A landscape with many valleys, sampled at points; each row gives a point and its height.
From any point a ball takes the steepest step (drop divided by distance) to one of its 2 nearest points. It stops when none of these is lower. Distance is the straight distance between rows; heights are no part of it.
zegof: [154  57 127  98 112  92 115  90 172 129 155 160 178  93 161 137 109 172
 147  85]  h=512
keriz: [100  93 128 121 104 116 130 161  64 139 103 127 116 193  89 127 134 117
 115 172]  h=496
zeki: [110  98 124 132 108 127  97 122 157 100 101 132 112  97  74  96 152 135
 115 174]  h=444
tuful: [137 165 226 116  94 125 162 154 163  57 132 139 142  83 110 122 112 110
 148 128]  h=218
Kudeg: [148 140 139  87 152 116 127 135  93 117  98 114  63 124 115 132 119 139
 156 129]  h=643
tigur: [121 120 165 129 127 114 141 126 179  82 150 109 132 100  88  95 130 150
 132 148]  h=219
Gov: [135  65 120 153 132 122  67 112 179 116 149 133 143 149 122 119 173 120
 164  98]  h=476
Medip: [126 160 102 122 128 201 153 150  58 178  91 166 121 195 145 177 117 100
 118 113]  h=722
mafof: [126 115 176 120 129 121 150 106 206  83 131  89 120  72  92  74 135 186
 148 160]  h=277
nud: [141 116 142 144 120 127  94 116 180  81 170 161 151 110 133 134 150  85
 139 104]  h=516
Suga: [135  68 110 126 141 127  91  93 190 122 138 142 146 106 112 116 146 140
 142 103]  h=448
leba: [142 146 173  95 167 103 194 141 147 133 135  93 127 105 129 107  81 180
 162 102]  h=402
lemak: [ 96 158 103 192 117 162 136 134 111 167 160 131 117 207 174 171 161  61
 114 123]  h=214
gake: [149 121 151 117 113  98 124 115 170 102 168 155 141  94 146 128 119 119
 136 104]  h=542
nufen: [104  98 136 133  98  95 107 155  93 120 115 135  98 155  95 114 141 131
 108 183]  h=437
pes: [108 142 100 109 129 147 150 113 156 133  77 149 133  45  91 119 109 133
 115 133]  h=450
Bur: [131 128 183  96  67 107 145 175  92 107  95 176 130 128  93 134 100 133
 128 144]  h=185
pumin: [124 173 177  74 139 129 200 144  94  83  83  80 126  79 100  93 118 131
 151 143]  h=115
zaro: [113 159 161 113  99 111 134 143 121  86  95 141 103  79  93 112 127 124
 124 171]  h=348
fevu: [109 120 141  89 112 108 181 154 100 127  67 128 136  93  78 106  88 175
 130 155]  h=246
fites: [129 176 111 163 149 111 180 134  84 171 154  89  97 120 181 112  95 182
  97 158]  h=356
neli: [166  92 113 117 143 108 104 125 132 169 136 170 102 149 149 143 128 149
 163  90]  h=659
Ragap: [142 149 102 144 126 125 124 119 138 153 158 162 148 111 172 150 126 111
 118 103]  h=503
poz: [154 138 201 125 124 157 108 158 130  38 156 145 140 172  87 134 129  76
 142 114]  h=749
nimez: [121 132 132 169 190 157  78 108 161  63 147  68 100 152  86  94 177 125
 140 145]  h=522
detez: [116 138 134 145 170 130  91 124 131  88 140  73  88 146 101 103 165 107
 135 150]  h=535
Vuget: [137 136  72 170 152 131 114 105 133 184 183 108 136 172 211 152 159 123
 133 100]  h=557
Zuzav: [110 123 144 128  87 105 112 130 140  88 100 152 107  82  89 107 138 137
 119 175]  h=401
vodog: [133 106 150  92 128 105 158 139 134 131  93 144 117  90  87 121 100 172
 144 126]  h=330
mavav: [157 114  97 131 162 111  97  92 164 163 174 113 132 124 177 125 134 155
 140  90]  h=593
galad: [160 109 112 131 146  98  88 117 133 161 158 139 101 145 167 132 147 147
 149 105]  h=626
nube: [169 142 131 111 155 108 183 112 165 150 156 134 157  71 170 134  81 173
 147  75]  h=485
Dusu: [133 125 163  73 134 130 157 155 105 103 105 115 130 141  84 121  99 123
 137 117]  h=335
Kuv: [107 180 172 124  92  98 168 157  87  98  99 125 109  94 124 121 121 125
 113 177]  h=272
migu: [136 179 145 106 152 165 128 137 117  93 130 121 116 134 109 143 122  64
 135 107]  h=737
kam: [ 98 107  65 185 129 144 122 135 138 180 127 108 149 193 147 153 170 105
 137 106]  h=529
vifev: [134 103  90 111 189 126 105 120 116 189  95  95  89 143 115 112 116 184
 143 119]  h=478
zas: [139 163 111  89 138 202 148 145  57 150  82 137 125 177 126 169 116  73
 122 101]  h=728
gibo: [ 99 148 124 175 158 155 112 141 114 102 165  83 128 204 122 133 166  64
 126 136]  h=298
Fum: [ 99 101  96 141 128 152  96 140 124 131  85 145 131 146  85 136 158  94
 133 133]  h=487
Simev: [103  62  61 164 119 126  86 110 157 166 104 126 162 146 124 130 174 133
 125 120]  h=398
lide: [ 97 156 112 184 153 153 135 129 102 147 166  91 106 202 153 150 158  62
 110 141]  h=261
tuf: [ 94 153 152 128 112 114 177 154 132 103 126  97 153 105  92  97 110 125
 100 163]  h=208
Kime: [136 108 123 160 132 128  91 127 166 115 168 139 150 149 133 130 164  99
 147 101]  h=498
veno: [136 123 143 131  95  75 125 102 151 123 136 123 128  66 152 100 135 181
 113 154]  h=434
Pitaf: [ 87 169 129 147 123 110 188 142 106 129 133  85 132 114 122 112 106 129
  83 179]  h=249
Ner: [113 153 134 154 101 147 139 155 110 142 157 151 156 172 134 157 123  64
  92 135]  h=122
goro: [124 122  68 130 176 140 112 119  88 195  74 100  75 138 132 124 107 179
 121 139]  h=507
Samev: [118  72  77 150  93  91  91  87 112 165 144 133 171 135 186 129 141 177
  98 148]  h=302
zetop: [115  75  83 134 142 136 105 111 164 163 110 140 156 119 100 117 141 137
 130 113]  h=422
Mikib: [138 141 170  78 155 126 192 151 127 115 121  94 144 116  97 114  85 144
 144 106]  h=365
Zab: [110 140 147 137 112 173 127 161  65 106 131 102 138 225 109 145 156  52
 116 142]  h=349
varut: [106 143  94 122 160 140 151 133 100 150 100 111 120 125 110 129 109 118
 106 140]  h=479
sizur: [137  98 129  89 159 110 134 120 151 143  95 117  98  93  88 100 103 188
 148 126]  h=397
dun: [147 177 183 115 141 171 120 143 106  37 138 115 130 141  91 138 133  56
 134 120]  h=743
raf: [111 153 121 177 106 162 142 141 107 166 165 151 148 194 167 168 142  67
  95 125]  h=171
pinop: [141  62 115 119 118  97  88  87 176 133 145 143 155  98 138 111 141 162
 135 109]  h=475
Ruri: [142 122 172 119 119 158  85 159 113  77 127 155 124 176  92 143 138  63
 149 109]  h=756
leb: [ 97  99 102 160 113 155 101 154 115 133  95 136 135 185  95 151 169  77
 144 123]  h=502
vol: [139 177 134  94 137 186 140 145  77 124 100 131 129 153 116 161 115  59
 122 107]  h=732
zekol: [111 153 157  83 127 133 197 144 114 104  66 111 131  64  92 110  98 149
 140 143]  h=176
zire: [123  74  76 147 107 106  90 104 129 173 129 147 166 141 163 126 154 161
 124 125]  h=357
Gad: [149 168  92 164 140 121 155 117  97 166 164 123 100 105 207 132 102 167
  98 142]  h=416
fevo: [114  78 112 175 154 145  60 114 178 108 122 104 127 166  99 111 194 128
 161 122]  h=500
zosus: [113 127  72 183 155 136 117 116 141 188 155  97 126 184 176 147 165 106
 132 111]  h=543
pef: [163 141 102 129 101 151 115 122 127 162 141 211 159 116 175 172 105 104
 121  88]  h=528
Rurog: [154  91 155 111 114  99 136 106 186 108 183 155 164  99 156 132 115 135
 146  84]  h=545
mun: [123 118 138  95 114 145 145 123 173  97  84 171 128  47  76 125 107 129
 140 124]  h=425
Ratom: [135 180 112 158 100 167 165 140  83 175 141 186 145 139 175 169  93  99
  82 128]  h=570
Ligu: [148 114 119 114 119 160 119 154 117 175 114 191 148 173 125 166 112 107
 147  81]  h=702
gobe: [117 100 117 170 174 162  59 100 181  80 131  81 109 151  86  99 187 134
 149 132]  h=513
gupok: [142 111 136 138  84  56 109 106 128 129 155 126 138  93 179 107 135 192
 112 156]  h=344
ginet: [126 123 160 109  90  93 117 164  95 117 108 165  98 144 105 129 119 126
 129 160]  h=332
zefam: [109 185 123 147 155 110 176 132  89 146 148  73  91 131 153 121 106 138
  90 168]  h=299
Sal: [149 163 104 151 133 124 136 126 104 166 166 152 111 131 192 150 115 138
 118 124]  h=466
nofo: [156 101 123 108 131 131 123 143 130 162 129 185 135 148 130 150 105 136
 152  84]  h=687
rugar: [156 155 152 109 166 110 190 135 151 152 143 121 133  81 152 123  76 182
 148  86]  h=446
tesol: [122 176 177 136  80 101 160 162 108 108 147 141 131 109 137 135 111 105
  96 161]  h=164
ran: [151 148 119 147  72 143 133 144 100 159 145 206 165 135 175 169 107 107
  95 116]  h=549
Lizal: [155 129 168  95 141  98 118 152  92 118 132 117  62 164 119 125 120 146
 162 135]  h=611
Dusug: [104 157 101 105 148 149 159 133 116 128  84 120 126  87  93 128 103 113
 109 138]  h=467
dilu: [133 106 160 110 115 134 147  90 215  98 107 118 127  42 102  92 125 187
 152 148]  h=329
kamo: [136 141 171  81  89 138 162 174  83 117  84 145 147 134  86 134  87 112
 124 135]  h=286
zod: [121 153 189 116 114 110 174 153 158  88 144 123 149 100 109 105 109 131
 131 140]  h=147
leli: [129 110 108 126 118 104  59  49 170 119 146 100 152  82 192 110 149 173
 107 126]  h=518
Padev: [144 128 105 118 121 100  84  54 157 123 159 127 154  70 201 132 132 161
 120 105]  h=538
Sefir: [ 84  98  77 186 118 156 131 145 122 167 107 108 141 216 120 159 171  87
 141 113]  h=519
bog: [118 186 159 138 103 134 170 159  95 131 153 129 147 152 139 143  93  83
  80 145]  h=42
dabi: [116 108 109  94 121 135 147 158  46 148  86 117 100 185 101 126 125 137
 121 164]  h=527
lupat: [157 146 121 113 128 110 152  91 166 130 149 161 155  43 177 143  98 147
 133  90]  h=523
rufa: [135 129 152  97 133 145 161 100 197 102  89 142 105  21  98 114 118 152
 153 130]  h=384
basom: [138 122  72 151 150 119 100  81 141 173 179 105 157 138 206 141 146 147
 123  99]  h=574
tum: [138 138 115 115 116 170 145 164  88 180 116 175 147 185 132 163 105 118
 117 110]  h=713
Gis: [ 96 113 101 139 138 153 100 122 143 110  93 136 127 111  76 117 150  99
 117 148]  h=472
Kog: [108 142 143 154 124 167 113 160  95  79 140 107 142 198 103 143 158  50
 116 142]  h=327
dofin: [132 135 162 124 159 119  93 139 113  76 156  75  74 170 107 113 156 109
 149 141]  h=553
Mepim: [153 135 103 116 126 112 108  72 157 129 148 153 151  45 191 146 122 150
 128  94]  h=544
bal: [135 131 131 134  99  94  89  64 176 114 133 101 131  60 173  88 145 180
 104 154]  h=489
meba: [113 131  68 121 164 156 135 124  76 177  71 122  93 138 121 132 110 144
 120 144]  h=495
Laf: [124  98 106 152  87  72 108  95 112 144 165 112 153 124 194 113 137 181
  88 165]  h=189
figig: [152 111 171 107 154 107  93 150 103  83 151 101  73 185 103 117 151 119
 168 130]  h=573
kar: [130  94 117 104 168 117 110 112 150 149 101  88  94 125 102  95 119 184
 137 126]  h=440

Where does a ball stop that starts at each point below?
Mepim | Bur
vifev | pumin
zeki | bog
meba | zod
Sal | zod

Call two points neighbours if one is among the 2 nearest of the other. Go from one point of each pair to the other, from neighbour to neighbour, staying as low as possible. Name the highest point that can't be avoided.
Bur, zod | goro
pumin, Bur | Mikib
Laf, pumin | Mepim

For each start below, name every point that the ball comes to, in order.
ran | pef > Ragap > Sal > Gad > fites > zefam > Pitaf > tuf > zod
mavav | basom > Vuget > zosus > kam > Sefir > leb > Fum > Gis > zeki > Zuzav > zaro > Kuv > tesol > bog
Kog | gibo > lide > lemak > raf > Ner > bog
poz | dun > migu > vol > zas > Medip > tum > Ligu > nofo > neli > galad > mavav > basom > Vuget > zosus > kam > Sefir > leb > Fum > Gis > zeki > Zuzav > zaro > Kuv > tesol > bog
